Points on a hilly landscape, in no order, each with its height.
From any point a ball rolls to the lowest of the 2 points nearest to it. It stops when none of these is lower. Distance is the straight distance between rows; heights are no part of it.
mulab (h 363): [ -1   5  13  12  -2   9   5   4   4  22  13  -5  -7  -1  -4  17  -6  -2
  -3  -2   7   2   4   5   2  -7 -13 -10 -21   6 -10 -13  26  -4  20]
batis (h 499): [  5  -2   5   8 -23 -10  11   0  16   4  -6 -11   4   8   0  -8  -7  -2
 -21  -1  -2  -6   4   7   4  -9   6 -14  -2  -2 -18 -10  -4  12 -10]
kota (h 545): [  5  -2   5  -3 -13 -16  10   6  16  -9  -5  -5  -2  11  -9 -10  15  -8
  21   2  -7  18 -14 -12 -25   5  15  -5 -16 -10   4   9   0  12   0]
Fanub (h 479): [ -7  -5 -15   8  -5   4   5   0 -13   5  14 -10   0   1  -9   9 -16   2
 -18   6  16 -29  30  11  -7 -15  -7 -10   2 -13 -15  -3   3  -5  -8]
kerep (h 609): [ -3   7  20   2   5  26 -13  13 -23 -15  -3  24   7   0   0  -5   0   5
   4 -10   5  15  18   6  -9   0  -3  -7 -21 -31  -4 -22   0  -5 -15]
fanu (h 532): [  7  -1 -17  -6   4  -9   9 -19  13  17  -2  -5  -6  -9  -7   6  -9  -2
  -4   7  -6 -12  -6  -7  17   1 -10   4  -7  22   7   7  -3   0  10]
befi (h 101): [ -4   3  12 -17  20 -12   5  -8  -2   5  10 -12  -7 -22   8  17   2   2
   1  -1  -6 -10   0 -19  12  14   8 -10  -3  22  -8   1   7  -3  11]
nud (h 356): [ -9  -1  -3 -15  12  -2   8  -4  -4   9   6   5   2 -23  -9   3  -4   3
   5   4   4  -5  -2  -7  -1   2  -9  -4  -6  12  -6   5   0 -12   3]
Feveb (h 508): [  9   5 -10   4   3   2   6  -9   8   9 -11  -7   2  -4  -3  -2  -7   9
 -10   1  -4  -2  -4  -1  16  -7  -9  12   7  14   3   7  -3   3   2]
verud (h 498): [-13  -1 -20  12 -11  15  -8  10 -19  -1  13  -1   7   6 -15   3 -11   7
 -14   7  20  -9  33  11  -4  -2  -7   2   2 -11  -5  -7   3  -2  -3]
vif (h 500): [-10   6  -4  10  14  14   4   6 -15   1  -3  -4  12 -10 -10   0   1  22
  -8   0   8   9  -4   0  12   3  -4  22  -3  16  11   3   9  -4  13]
beza (h 426): [  0  -3   5   1   7 -19 -17 -11  -3  -6  -5   0  -8  -2  16  11  15 -10
  14  -5 -14   2  -8 -27   7   2  19   3  13  12   3   6  11  -2  13]
bok (h 591): [-15  -8  -1  16   4   7 -11   5 -14 -13   0  11   7   3  13   9   6   4
  -7  -2   2   3   5   1  26   8   4   0   4  20  11  -4   5  -8  14]
tuv (h 427): [  4   2   4   8   5  -6   8   3  -4  -4  -2 -26  -2   8   0   0  -3  10
 -17   4  13 -17   4  15 -10  -6   7   5   3  -8   2  13 -10   0   2]
zino (h 458): [  3  -7  -2   5   9 -20 -15  -9   4  -2  13   8  -6  -2  12  10  -6 -14
  16   3  -6  14   0 -22   2  15  17  -3   5  12   3   7  19  -2  25]
pini (h 255): [-11 -10   7  -2   5   4   0  11  -5  -7  10   5  -5   4   8   4  -3   5
   2   2   9  -6   2  13   2  21  -5  -8 -10   5  11  -4  -5  -2  10]
Gup (h 520): [  7   0   9 -10  -4  -1   2  10   2  10   4  -4  -8  -7   9  -9  -1 -12
   3  -3  -1   5   4  -6 -12  -2  -3  -5  25 -11 -20   2   9   3 -14]
Madi (h 457): [  2  -8  15   3  -9  10   0  16  -2  11   1  13   0   1   1  -4  -7 -13
   2   1  -1  -7  13  17 -13 -15 -12 -18  -8 -21 -13 -15   2 -10 -17]
guvo (h 445): [  3   5  -4   8   0  10  11   3  -4   8 -14  17   7   6 -24  -3   4  -4
   7   8  -2  14 -13   5  -7 -11  -4  12 -38  -4  17   0  -1 -10   4]
muvet (h 335): [  1   5   7   7   1  11   7   3  -7   6  -6   8   2  -5  10  11  15 -18
  -2   3  -4  -8  -2  -4   5 -10   2  -6  -6  13  12   3  14 -11   2]
tafe (h 463): [ 21   5  -8   7  -6   3  -2 -19  18  -7   8  -2  -7   8  12   8   1  -2
  13  -3  -8   7  -3 -11   0  19   8  -4  -3   1  15   6   1  13  -3]
mit (h 429): [  7   2  -8 -28   9  -5   5  -7  14  23  18 -15 -18 -24  -8   6  -8  -9
  19   8   2  -6  -2   1 -13   6 -13   1  -3  -5 -16  -1  12   2  -2]
fuvul (h 401): [  8  10   0 -10   9   0   8  -7   8  16  16 -15 -15 -14   1  14  -3  -8
   6   3   6  -6   3  -3  -9   9  -3  -4  -7   4  -2   5  13   2   3]
mogop (h 523): [-17   8   7   0  26   7   6  11 -19  -9  -2  -1  16 -17   2 -14  -3  23
 -15   1   1   0   1   5   8   5  -2  14  11  14   0   3  -1   0   1]
penot (h 183): [-11 -17 -10 -11 -10  -8  -1   4   4 -15   7   4   2  16  -7 -11  -9   7
   0   5   7 -20   8  14  -8   4  -1 -16   5 -17  -6  -3 -32   3 -14]
Vore (h 330): [  1 -10 -19   4 -14  -2   2  11   5   1   9   6   1   9  -7 -10  -1 -13
   8  13   5   6   1   4 -19   4  -1   6  -2 -11  14   7  -4   1  -4]
Gigu (h 487): [  0  -6  -9  -3   7 -11 -23 -12   2 -14  12   1  -4   9   4   8  -3   1
  24  -5   1  15   0 -16  -3  19  13   7  10  -1   0   6   2   0  15]
Bem (h 380): [  1   5  -9   2  12   8  -9 -17 -11 -12   8   7   6  -3  -1  16   3   8
  10 -11   9   1   7 -12  -7  -3   4   0  -2  -1   1  16  -2 -12   9]
todo (h 512): [  3  -6 -19  -7  -1 -15  10 -22   5   9   0  -1  -5  -9  -1  11   2  -4
   0   9  -9 -32   1  -4   8 -12  -5 -12  -4  14   8  13 -14  -9  -1]
zaf (h 223): [ -1  -4  -6  -1  -2   2   3   7 -10 -19   7   5  10  11  -8  -7  -5   6
  -9   7   4 -20  21  11 -16  -2   6 -18 -12 -26  -2   2 -24  -1 -19]
tagel (h 628): [-19 -10   0  -3  -9   7 -22   6 -18 -28   2  20   1  17  12   5  19  -6
   9   0   6 -14   6   6   5  13   9 -11   2  -3  19 -10 -15  -4   0]
luze (h 464): [ 16   4 -16  10  -7   5  12 -20  23  13  13   5  -6   0   1  10  -5 -15
  -1   9  -6 -14   2   3  -1  -5 -10  -4 -10   4  20   6   2   2   2]
nek (h 563): [ -7 -13  -9  15   7  -6   6  -5  -6   0   8  13   2   2  -7   5 -25  12
 -14   8   6  -9  13   7  12   7  -8  -8 -16  10   8  -3  -6  -6  19]
lamel (h 450): [ 12  -2  -8 -14  -5 -17  -7 -19  15  -5   4 -22 -16  -2   0  11  -1  -4
  16   0  -8 -14  -1  -9  -4   9   7  -2   3   0  -2  -2 -12  10 -12]
lel (h 461): [  4  -1  -8 -22  -1   3  -4  -7  13  18  18 -12 -12  -8 -11   5 -15   9
  23  -2   7   6   0   5  -8  13 -22   3   3  -5 -16 -10   5   3   1]
nuz (h 317): [  1   1   8   5   8   9  -3  -5   0  -5   0   3   1   4   0   5  -3  19
  -1  -8   7   1  -5  11   4   6 -10   1 -12   2   5  -3  -4  -7   8]
gegol (h 519): [  1   0   0   1 -25  -2   6  -3  19   9   5 -16  -3   3  -9  14  11 -15
  16   5  -1   7  -7   0  -8  -1   2  -2 -23   5   0 -11   7   3   5]
vemu (h 281): [  1   1 -19   8 -11   9 -10   2  -4  -6  10   9  -1  14   0   5   7 -17
  14   4   6   5   6  -6 -15   2   5   9  11  -9  19  13   0  -1   1]
tuta (h 111): [ -7   5  11 -25   5  16  -2  14 -11 -12   2  -6  -4  -8  -1   5  19   5
  18  -9   7  -1  -7   5 -11   6  -2  -1  -1  -8  -1   1  -6  -8 -14]
goz (h 511): [  0 -13 -22  -4  -7 -27 -23 -11   7 -15   2  -6  -9  11  -5   4  -8  -2
  17   3  -4  15   2 -21   5  21  16   6  12   3  -7  -5  -4  11   8]
mokan (h 415): [  9   4 -16  -7  -5   3   7  -4  11  -8  -7   6   7  -2   0 -18 -11  17
 -11  -2  -4  -2   5   1   7   7  -6  -9   8  -2  -1   5 -19  11 -19]
Gilum (h 446): [  5   3  -8  -7   0   2   8  -2  16 -15 -14  10   5   6  12 -19  -1  13
 -14   0  -9  -2 -11  10  14  12  -1  -5   4   4  17   7 -22  17 -14]
Zolu (h 582): [ 15  11  12   7  -6  -4   0  13   9  15  -4 -22 -13  11  14  -8   2  -9
 -14   2   0   6  -7   8   2   3   8  20  16  -5   6   5  12  15   2]
kal (h 381): [ -7 -22   0  -4  -7 -21  -1   2  -9  10   6   3  -7   1   4  -5  -8 -17
  -5   7   3 -18   8  -3  -7 -12  -3 -10  32  -8 -20   4  -3  -7   2]
zuros (h 517): [ -8  -2 -10  17  -4   3 -10   3 -15  -4  12  -6   6   8 -17   6 -12   9
  -4   4  22   7  18   7 -20  -7   1   6  -4 -15  -9   2   5  -6  10]
mim (h 670): [  8   9  -7  18 -11  15  12   5   8  22   0   4   5   2  -4   3  -4 -10
 -11   8   6  13   3   6   5  -4  -5   8 -14  11  10   0  24   6  10]
vun (h 510): [ 18  19   8   2   2   4  10 -13  18  -7 -17  11   9  10   6 -10  10   6
  -8  -8 -19   9 -16 -15  17  -2  10  -2  -8   7   7  10  -2  14  -1]
bon (h 542): [  3  -1 -22   0   2   0 -14  -1  -2   1  -9 -17 -13   8   5   1   4  -2
   7   2   0  -4  -4   1   5   1  -4  25  32   1  15  11 -10   2  -7]
Lub (h 425): [  3   6  -2   5  13   3 -14 -10  -5 -13  -5  -9   0   1  11  12   7  11
   0 -14   3  -2  -3  -2   3 -10   5   9  17   3   2  13  -4  -7   6]
luve (h 617): [ -2  -1   4  -5   5  -1  10  12   5  13   4   7   5 -11   0 -11  -7   1
  -2  10  -5  19  -5  -4   7  20  -3   7  -1  16   7   1  15   9   7]
befu (h 564): [ 16   9 -11 -15   6 -13  13  -5  12  11 -14  -6  -7 -14  -6 -16   6  -3
  -2   1 -21  -6 -10 -17   5  -9   1   6  14  -1  -5  12  -5  11 -18]
Ziton (h 643): [ -2  12  30  -1  12  23   1   0 -11  -5 -15  17  15  -6   1   1   2   7
  -8 -12  -7   9  -2   2  11  -8  -1  -9 -31  -5  -7 -24   8  -8  -6]
Kodo (h 574): [ 13   1  -3 -13 -18 -16   3   1  19  19   8 -38 -18  -5  -4   0  -1 -11
   3  10  -8 -16  -2   7  -8  -6   0   3   3 -11 -17  -6  -1  13 -12]
meb (h 626): [-10   3  28   0   6  13  -7  13 -14 -17  -7  13   9   0   9   3   0   3
  -5 -13   3  10   7   8  -4  -5   2 -18 -17 -16 -18 -25   5  -5 -10]
daber (h 428): [ 18   6   2   8  -6  10   2 -21  18   1  14   1  -1   9  10  10  -8   0
  -1  -7  -4  -2   6   0   0   5  -2 -12  -9   3   4   1   2   5  -2]
Manuk (h 367): [ 15   3  -7   9  -7 -10   0 -15  11  13   8 -25 -11  -1  -3  13 -11  -7
  -7  -2   3 -10   8  -2 -10 -17   1   1  11  -7 -16   5   5   5   0]
gov (h 592): [ 10   3  10 -18  -5 -17  -3  10  11  20   1 -30 -25  -4  -2  -6  -1 -11
  11   5  -7   5 -11   3 -11   6   0  14  11 -12 -11  -8   3  10 -10]
Fim (h 451): [  4  -5  -1  13   1   3   3  -3  -8  17   0   6   1   0  -4   3 -17  -1
 -13   0   5 -16  18  11 -11 -29 -17  -6   6 -16 -15  -1   0 -15  -5]
Givef (h 299): [-18 -16 -14 -12  -9 -14  -4  11 -10   0  13   1  -5  -3   2   2  10 -22
   9  16   5 -13   9 -15  -2  13  11  -6  16   8   5   7   3   1   6]
Fuvo (h 543): [  0 -12   8  16   5 -11   7   3   6   6   2   5  -7  16   9  -3 -22   5
 -20   8   5 -16   5  18  12   7  -8 -12  -5   5   9  -4  -3   1  16]
Kan (h 544): [  4  13  14  14   3   8  -8   6   5  -4 -16   0   8  13  12 -10   7   6
 -10 -12   0  20 -19  10   6 -14   3  19  17  -6  -1   3   7   3   1]
roze (h 546): [ -7   0 -15   5  -1  15 -20  -6 -15 -14  13  21  10   2  -7  -1  -4  19
   5 -13  11  17  13  -7   9  13  -6   8  10   0  -2  -7  -1  -5   9]
legi (h 374): [ 14  -1 -19   0  -7  -6   8  -4  15   4   0   0   1   4  -6 -17 -11   2
   2   7  -5   4   0  -1  -9   8  -5   4   3  -6   9  15  -9  10 -10]
zuluz (h 393): [ -9  -1  -2 -19  20 -13  12  -5  -3  17   9   4  -3 -26 -13   3  -5  -9
  14   9   6   1 -15  -4 -21  -1  -8   3 -10   4  -4  10   7 -14  14]
fas (h 318): [ -1  -6  -3   4 -21  17  -2  -2   8  -8   8   6   0   9   5   7   0  -3
   0  -3  -2 -18  17  14  11  -1 -11 -22  -5  -8   0 -24 -10  -1 -20]
ralez (h 296): [  8   5   6   2  -4 -27   8  -2  -2  18  -2 -21  -7  -9  -5  -8  -6 -11
 -18   4  -9   8  -5 -18 -11 -17  18  13  17  -1 -25   8  12   9   5]
sote (h 513): [ 11  -4 -19  -2  -5 -18  -3 -12   5   5  -6 -14 -17   2   0   4   7 -11
   7   9  -7 -19  -6   0  -3 -10  -2  14  14   0  20  15 -12  -1  -1]
nen (h 212): [ -7   6  26  -4   5 -10   9   8  -4   0  -3  -8   6 -12   9  -5   6  -1
 -14  -6  -6   3  -5 -13   4  -2  15 -10   6  11 -20  -6  11   5  -1]
Nof (h 339): [ -8 -13 -13 -11  -1 -20 -11  -3 -13   2   3   5  -9  -2   8   1   4 -21
   5   8  -5 -17   9 -18   1   0   7  -5  33   4  -8   8  -3  -1  -2]
San (h 602): [ -9   3 -10  -7  14  -4  11   1   0   9  -1   2  10 -20 -10 -15 -11   9
   0   7  -8  16  -6 -10  11  14  -6  17   9  21   4   4  -1   6   1]
tusa (h 398): [  6  -1  -5  11   1  -7  -4  -8  -2   0   5 -17 -10   8   7  10  -3  -2
  -8  -1   9 -13   5   2  -9 -12   4   7  16  -5   0  14  -3  -2   5]
fif (h 518): [  2   2  -1   5  -1  11 -15  -5   1   0   9   5   6   2   0  -3 -13  17
   6  -9  12  25   8  -3  -1   9  -1   1  10  -1 -11  -6  13   2   5]
Nopu (h 524): [ 14   4  -3  -8   1 -13   0  -3  16  -1   2  -6  -3  -2  -4  -7  -2  -2
  16   1  -9  22  -8 -17 -17  16  14   3  -3  -4  -2  11   6  13  -2]
miva (h 474): [ -6  13   0   4   3   5   6  -2   1   0  -8 -28  10  -3 -15   8   2  19
 -14  -1   9   3  -1   2  14   1   8  19 -12  18  -2   0   5   3  12]
til (h 189): [ -7   3  15 -15  20  -7   5 -14   0  -9  -4  -1   3 -13  12  13   7   7
  -2  -8  -9 -17 -11 -11  14   5   5 -12  -3  22  -1   3 -10  -8   8]
vog (h 331): [  7   4 -22   3   5   3  -3 -16  -3  -1  12   9  -4  -1   5   9   2 -12
   9   1   4  -2   4 -10 -15   0   3   0   6  -2  16  23   0  -6   6]
rara (h 646): [-18  -8  -1   4  -6   4 -19   5  -9 -34 -12  22   8  12  11  -1  24   0
   8  -8  -2   7 -10  -3  11  -1  12  -4   6   1  12  -8  -6  -1   0]
Bebik (h 572): [-19  -5  -8  15   5   6 -25  -2 -14 -24   5  14  16   2   5   7   5  17
  -1 -11   4  18   1  -7  21   5   8   9   9  11   0  -4   0  -8  14]
sele (h 522): [  5  -6  14  14 -13 -15   8   1  15  19  -2  -6  -6  12   4   1 -13  -9
 -18   7   0 -13   1  14   6 -11  -3 -12  -9   5  -9  -9   2   1  11]
suz (h 584): [-11   6   1  -8   5  23 -11   7 -27 -18  -2  21   8  -8 -15  -3  12   8
  10 -14   5   5  15  -6 -11  -8  -6  -5 -10 -25  -8  -8 -10 -11 -17]
penas (h 375): [ -1   2   5   9   7  20 -10   2  -6 -13   9   1   1   9  -5   4  -6  32
   0  -7  17   7   5  25   0  13 -11  10 -21 -14  14  -9  -9  -3   6]
zovu (h 320): [  4   5  17   2  -1   0   6   0   2  16   6  -2   2  -5  -7  10  -5  -8
   2  -2   5   4   3   1 -20 -13  -2 -13 -21  -5 -19  -5  15 -11   7]
Tedin (h 311): [-16  -7   2 -10  12  -5   8   9 -12  -1   7   1   3  -9 -10  -4  -7  12
   3   7   8   1   3   4  -6  15  -3   1  -6   4   1   2  -9  -8   6]
Zelur (h 497): [ 18   5   0  -9  10 -12  -3  -9   7  -6   3   2 -12   0  15  -5   3  -7
  13  -3 -14   7  -6 -16  -6  16  12  -1  11  -3   8  14   1  11  -4]
pokiv (h 419): [ -3 -18  -3   5  -6  -5   5  11  -8  12   3  16   3   0  -2 -12 -14 -12
  -9   7   0 -10  13   8  -5 -17 -13 -10  13 -15 -14  -3  -3  -9  -9]
Mafuv (h 610): [-18 -12 -10 -15   0   6 -19   8 -21 -17   5  14  -2  12   2  -1  13  -2
   2   8   8 -24   7  13   2  10  -2  -7  15  -6  13   1 -25  -4  -2]
lof (h 585): [  2  10   5 -16  11 -12  12   3   7  16 -11  -8   6 -17  -9 -19   3   1
  -3   2 -17   9 -16 -14  10   4  -1  20  11  15  -8   3   0   9  -6]
Sadak (h 559): [ -5  -1  -9   0  -5   7  -5   3 -11  -7   0  13  10   0 -19  -4  -2   6
   7  -6   5   7   9  -4 -15 -11  -4  -5  -3 -15 -11   0  -6  -9 -11]
Zipe (h 314): [  7   7   8  -7  -2  27  10   5 -11   0 -10  22   3  -6  -9  -7   9   5
   5   1 -10   6   0  13   5  -4 -16  -1 -33 -17  12 -17 -10  -5 -24]
lal (h 681): [ -6  -5 -20  19 -12  11   9  11  -5  11   4   5   1  -7 -10   6  -6 -16
 -11  12   9  -1  16   8   1 -10  -7   0 -12   1  10  -6  16  -1   4]
Gif (h 341): [-19 -11  13  -3   1  -7  -5   4   0 -17  -5  14  11   1  -3  -1   5   8
  17 -11  -5  21 -15  -8  -1   5   5  -7  -8   4  -7  -8   0  -7  10]
Ridiz (h 221): [ -6   2  10 -12   2  20   1  13 -15 -14  -4  15  -1  -5  -3  -3  17   7
  13  -5  -1   2  -4  12  -4   5 -10  -2 -15 -11  11  -6 -15  -9 -17]
Dipit (h 496): [  0   7  -2   4 -12   1   7   0   7   4  -3 -22   3   0 -10  12  10   1
   2  -1   5   8  -6   0   3   1   8   7 -17  12   0  -1   8   3   8]
gibal (h 389): [  9   3   4   4  -6  22   7  -1   2   6 -13  26   9   8 -10  -8  -2   1
   4   2 -10  13 -10  13  12   1 -15   5 -31   0  17 -12  -4  -4  -6]
Reneb (h 416): [  6 -11 -10  -9 -11  -8  -4 -13  15  -2   3  -3 -10   4   8   3   0  -1
  11   1  -8 -20   0   2   8   7  -6 -11   9   2   5  -2 -18   6 -12]
bapu (h 236): [  0   6  14  13   7  23  11  18 -12  15   2   7  -1  -2   2   3  -4  -2
 -11   6   2  -4   8  14   8  -1 -11  -1 -13   1   9  -4  15  -6   2]
vaka (h 477): [ 16  10  -2  -4  -1   3  15  -6  17  -3 -10  -3   3   5   5  -9  10   3
  -3   2 -13  -7 -11   1   8  10   5  -2  -7   5  19  13 -12  12 -12]
gosi (h 537): [-10  -6  -6  10   0   0  -4   7 -24 -11   2   9  10  11 -18  -3  -6   1
   1   1  14   4  16   0 -28 -19   7   4  -5 -26  -8   8  -2 -11  -1]
Luti (h 659): [  6  16 -24  13  -5  19  17  -3   1   3   2   2  12 -12 -12   4   2  -1
  -9  10   6  12   6  -4   2   1   6   5 -22  10  14   3  20   3   4]
tes (h 452): [ -3   6   9   3   6  -7   6   4  -1 -11  -2 -21  11   2  -5  -3  -5  22
 -18  -2  12  -4   5   7  -1   3  14   2 -11   4  -8   2   1   4   8]
zalu (h 539): [  6   2  -6 -16  -9  -7   1   1   5   9  10 -20  -6 -13  -2   3  -1  -7
   9   0   1   7   7 -11  -8   3   5  -3  11  -4 -23  -4  12   8 -13]
misi (h 480): [  9  12 -17  12  -4  11   4 -12   7   5 -12  -6  12   5 -20  -4 -11  18
 -11  -2   6   4  -2   7   3 -13  -9  14  -8   1   5   7  -5  -1  -2]
malus (h 566): [-10 -11 -15 -12   1  -9 -15   4 -15  -5  -4 -17 -13   9   4   4  10  -7
   9   7   6 -23   1   4   0   1   0  11  35  -5   7  10 -17  -1  -4]
Nagud (h 485): [ -3   0   3  15   0  12  -3   5 -10  11 -20  13   8   3 -17   0   2  -5
   6  -4  -1  15 -10   5  -2 -26 -12  17 -16  -6   5  -2   3 -15   6]
naveg (h 608): [ -6   4  13   9   8  12  -6   5  -2 -16  -8   4   9   2  21   6  12  10
 -15  -9   0   8  -9   7  29   5  10   2  -5  18  10 -11  13   3   8]
Voz (h 290): [  1   3   3   2   4   8  21  19  -9  17  -2   7   4 -12   1  -4   6 -18
 -17  12  -1  -8   5   4   1  -7  -2   2  -3   8  10   8  13  -8  -2]
zot (h 265): [  4  12  27  -6  -4   4  10   6   6  16   0  -7   3 -11   1   0   4  -2
  -5  -8   0   7  -2  -5  -1  -2   4 -10  -6   6 -24 -12  19   1   0]
gem (h 385): [  4   1   5   4  -2   1  -9 -10   1  -6  -8  11  -4   1  17  10  23 -12
  13  -9  -8  -4  -6 -15   4  -9   7  -5   9  10  12   8   9  -6   2]
Kur (h 166): [-12  -6  18   7  16   6   6  16 -18   5  -6  13  -3  -4  10   3  -6  -4
 -14   5   1 -13   5  16  13  -3  -9  -6  -8   5  11  -9   1 -15   9]
biza (h 558): [  4  -7 -10 -15 -26 -19   7  -2  15  15   3 -25 -12 -13  -8   4   5 -17
   8   9  -8  -3  -1 -12   1  -6   4  -2   0   5 -20 -13   7  10  -9]
gizaf (h 588): [-12  -9 -18 -11  -1   3 -19  -2  -9 -12   3  -4  -5  13  -2   7   6   7
  10  -1  13 -21   1  12   1   1  -9   8  18  -8   7   6 -28  -6  -2]
gavif (h 259): [ -6   7   7  -2   2 -19  15  10 -10   6  -5 -13   7 -21  -5 -10   6  -5
 -15  -1  -7   5  -1 -26  -9 -12  18   0  13   4 -23   8  12   6  -4]
mig (h 540): [-12  -5   8  -2  19 -14   4   9  -8  -3   1   2   9  -7   3 -18 -15   9
 -16   3  -1  -1  -1  -1  -2   2   1   6  24   4  -8   8  -5   0   3]
vegem (h 220): [  2   3  16   1   0   1  -1   9   3  -9   4   2   5  10   5 -10   0   5
   5  -8   4  16  -4  -1 -20   8   8  -9  -1 -13 -10   2   2   5  -1]
paba (h 478): [ -3  -3  -5   5 -13  -8  12   2   6  -4 -15 -21   8   7  -9 -13  -8  17
 -24   4   9  -4  -1  17   3  -9   5   1   0  -4 -15  -7 -13  11 -11]
sot (h 323): [ -6  -7  23   4  15   2 -15  -4   4 -18  -8  33   3   8  22  -3   1   3
  -4 -10  -6   3 -16  14  16  -2  -6 -10  -2   1   8 -14  -6  -7   4]
fav (h 625): [  1  19  23   4   7  24  -1   2  -5  -6 -13   8  12   2   8   2  16   9
 -12 -15  -2  12 -11   5  21  -7   7   3 -15   7  -3 -16  15  -1  -2]
nit (h 633): [ 14   5  -8   6  -3  11   7   1   7   4   6   6   7   1   5 -11  -8   7
  -3   2  -2  24   5  -3   7  25   7   4  -3   9  13   5  13  13   0]
lusez (h 371): [ 10  -4  -5   2 -11  11   4 -12  20   3   9  -2 -10   8  13   5  -5  -1
   0  -1  -6 -27   3  17  14   4 -17 -16   1   1   9  -8 -15   7 -16]
Sibo (h 521): [  1   4   3  17   5  19  -6   6  -6   3 -20  13   6   8   0  -4   3   3
  -6  -9   1  13 -11  12  10 -21 -10  21   6  -4   7   0   1  -8   1]
Gove (h 597): [ 13  10   9  -5   7 -10  -7  12   8  27   2 -26 -23   2  -1  -1  -6  -5
   0   6  -1  10  -8   2  -1  12  -1  25  15  -4  -5   0  18  15   3]
Fonat (h 488): [ 15   0 -29   7 -10 -11  10 -22  15   9   4 -14  -6  -6   0  11  -1 -14
  -7  15  -7 -26   4  -3   1 -10   1   3  -1   6  18  15  -5   4   0]
Bebos (h 490): [ -3  -1  -5  -3  -9   3  -4   3  11  15  13 -10  -2   1  -9  -4 -21  12
   9   0  12  19   9   8  -7  15 -17   3   3  -3 -11  -8   9   9   3]
nubis (h 254): [ -7 -10  21   6  10  -1  -6  -2  -8  -1 -16  28   0   2  17   3   3  -3
  -7  -3 -10 -19  -9  12  19  -9 -10 -12  -4   8  14 -11  -5 -16  13]
Nevaz (h 491): [ -1  -4  16  -4 -13   8  -3  15   1   7  -5   5  -3   0   7  -2  10 -14
  11  -8   0   3  -4   4 -10 -12  -9 -10  11 -12 -13  -8   6  -7 -13]
vug (h 557): [ -4 -12   0   3  17 -25   4   4  -5  11  -2  -2  -9  -6  12 -10 -14  -4
 -16  13  -7 -15  -1  -1   8   3  -2   7  29  12   2  10  -6   0   8]
nam (h 439): [-15 -14  18   1  -2  -4 -11   1   1 -16 -26  28   2  13   3  -9  16  -4
  15 -12 -12   9 -23   2   0 -19  -7  -8  -5 -10   2 -17 -10  -6   0]
Besor (h 392): [  3   1  21  -3  13  10 -10  -7   5  -9 -15  27  -4  10  12  -7  11   4
  11 -16 -10   8 -27   8   1 -12 -14   0  -1 -10   6  -3  -9  -8   0]
Los (h 541): [ 19  12   0 -12   6 -16  13 -16  18   3 -13   8  -1  -4  -5 -11   4  -3
   4  -4 -24   5 -15 -24   4  -3   7  -4  -5   7  -1  17  -4  10   1]
vok (h 190): [-16  -5   4 -16  12  -7  -7   7 -15   0  12 -13  -6 -18   7  15   7  -5
  14  -3   2   1   3 -22   3  15  12   1  14  18 -10  -2  12  -2   8]
ritob (h 286): [-14 -15  12   0  -3 -16  -8   2  -5 -18   2   3   7  13  -4   1  -5   5
  10  -8   8  14  -5  -7 -20   0  10 -13  -3 -10 -20  -4  -3  -6  11]
kagug (h 565): [ 12  14  11   5  -8  11   0  11   7   3 -15  -6  -2   7  17  -7  15  -9
  -8  -4  -7  10 -13   1  13  -2   7  15  18   4  10   1  12  12  -9]
Gege (h 453): [  6   5 -15   8  -4   3   5  -6   3  -8  -8 -19  10   6  -9  -6  -8  18
 -16   0   9 -11   7  10  -3 -12   0   6   3  -6  -1  10 -14   2 -10]
zus (h 264): [ 10   6  14 -18  16  -2   1 -11   7  -7   0  -5  -9  -5  20   7   5   7
   4  -5  -7 -11 -14   1  15  19   4  -8  -4  14  11   3  -9   3   7]
Rifa (h 251): [-12  -7   0  -9  -1  -6  -4  13 -10  -2   1 -13  -6  -4   4   3  10  -8
   8   3   4   2   3  -8  -1  11   7   6  13   9   2   1   4  -1   2]
Vupuf (h 144): [  0  -2  11   6   1   0   1  12  -6 -16   4  10   4  13   4  -9  -1  -2
  -4   0   6  -4   8   8 -20   5  11 -12  -6 -18   5   6 -10  -1  -5]
Zek (h 538): [  1  -9   1   6 -25 -21   9  -6  16   1   3  -6  -3   7 -13   6  11 -17
  15   8  -4   5 -11 -11 -24  -4  15 -10 -27  -1   2   1   5   6   8]
Soze (h 332): [  6   9   6   8  -3  -9  -1  -4   3  14   1 -27  -4  -3  -5   5  -2  -1
 -11  -4   5  10   0  -7  -4 -14   9  11   6   1 -19   1  19   3  11]
Tepus (h 647): [  7  17 -19   8  -3  17   5  -4   1  -4  -3  -2  16  -5  -4  -8   3  10
  -7   2   2  24   7 -10   2   7   5  15   2  10  14   9  14  10  -6]
devaf (h 260): [ -7  -8  -1 -11 -14   8  -7   3   4 -12  12   6  -1  10   6  -1   1  -5
   7  -5   5 -13  12   9  -1   6  -5 -19  11 -15  -8 -12 -14   3 -15]
pum (h 391): [-22  -9  16   6   8  -1 -10   5 -11 -22 -16  28  13   3  -1  -4   9   6
   9  -7 -12  17 -17  -1   8  -8   2  -2 -21   2   2 -20  -9  -9   8]

Where does a ball stop that starts at each point below?
mim: vemu
mig: nen
Zek: nen

Call two points neighbours if one is among the 2 nearest of the other. Go from one point of each pair to the other, from neighbour to neighbour, staying as low as possible. Name the highest point that can't be avoided.
Kur / penot: nam
nen / vemu: Lub
penot / Vupuf: zaf
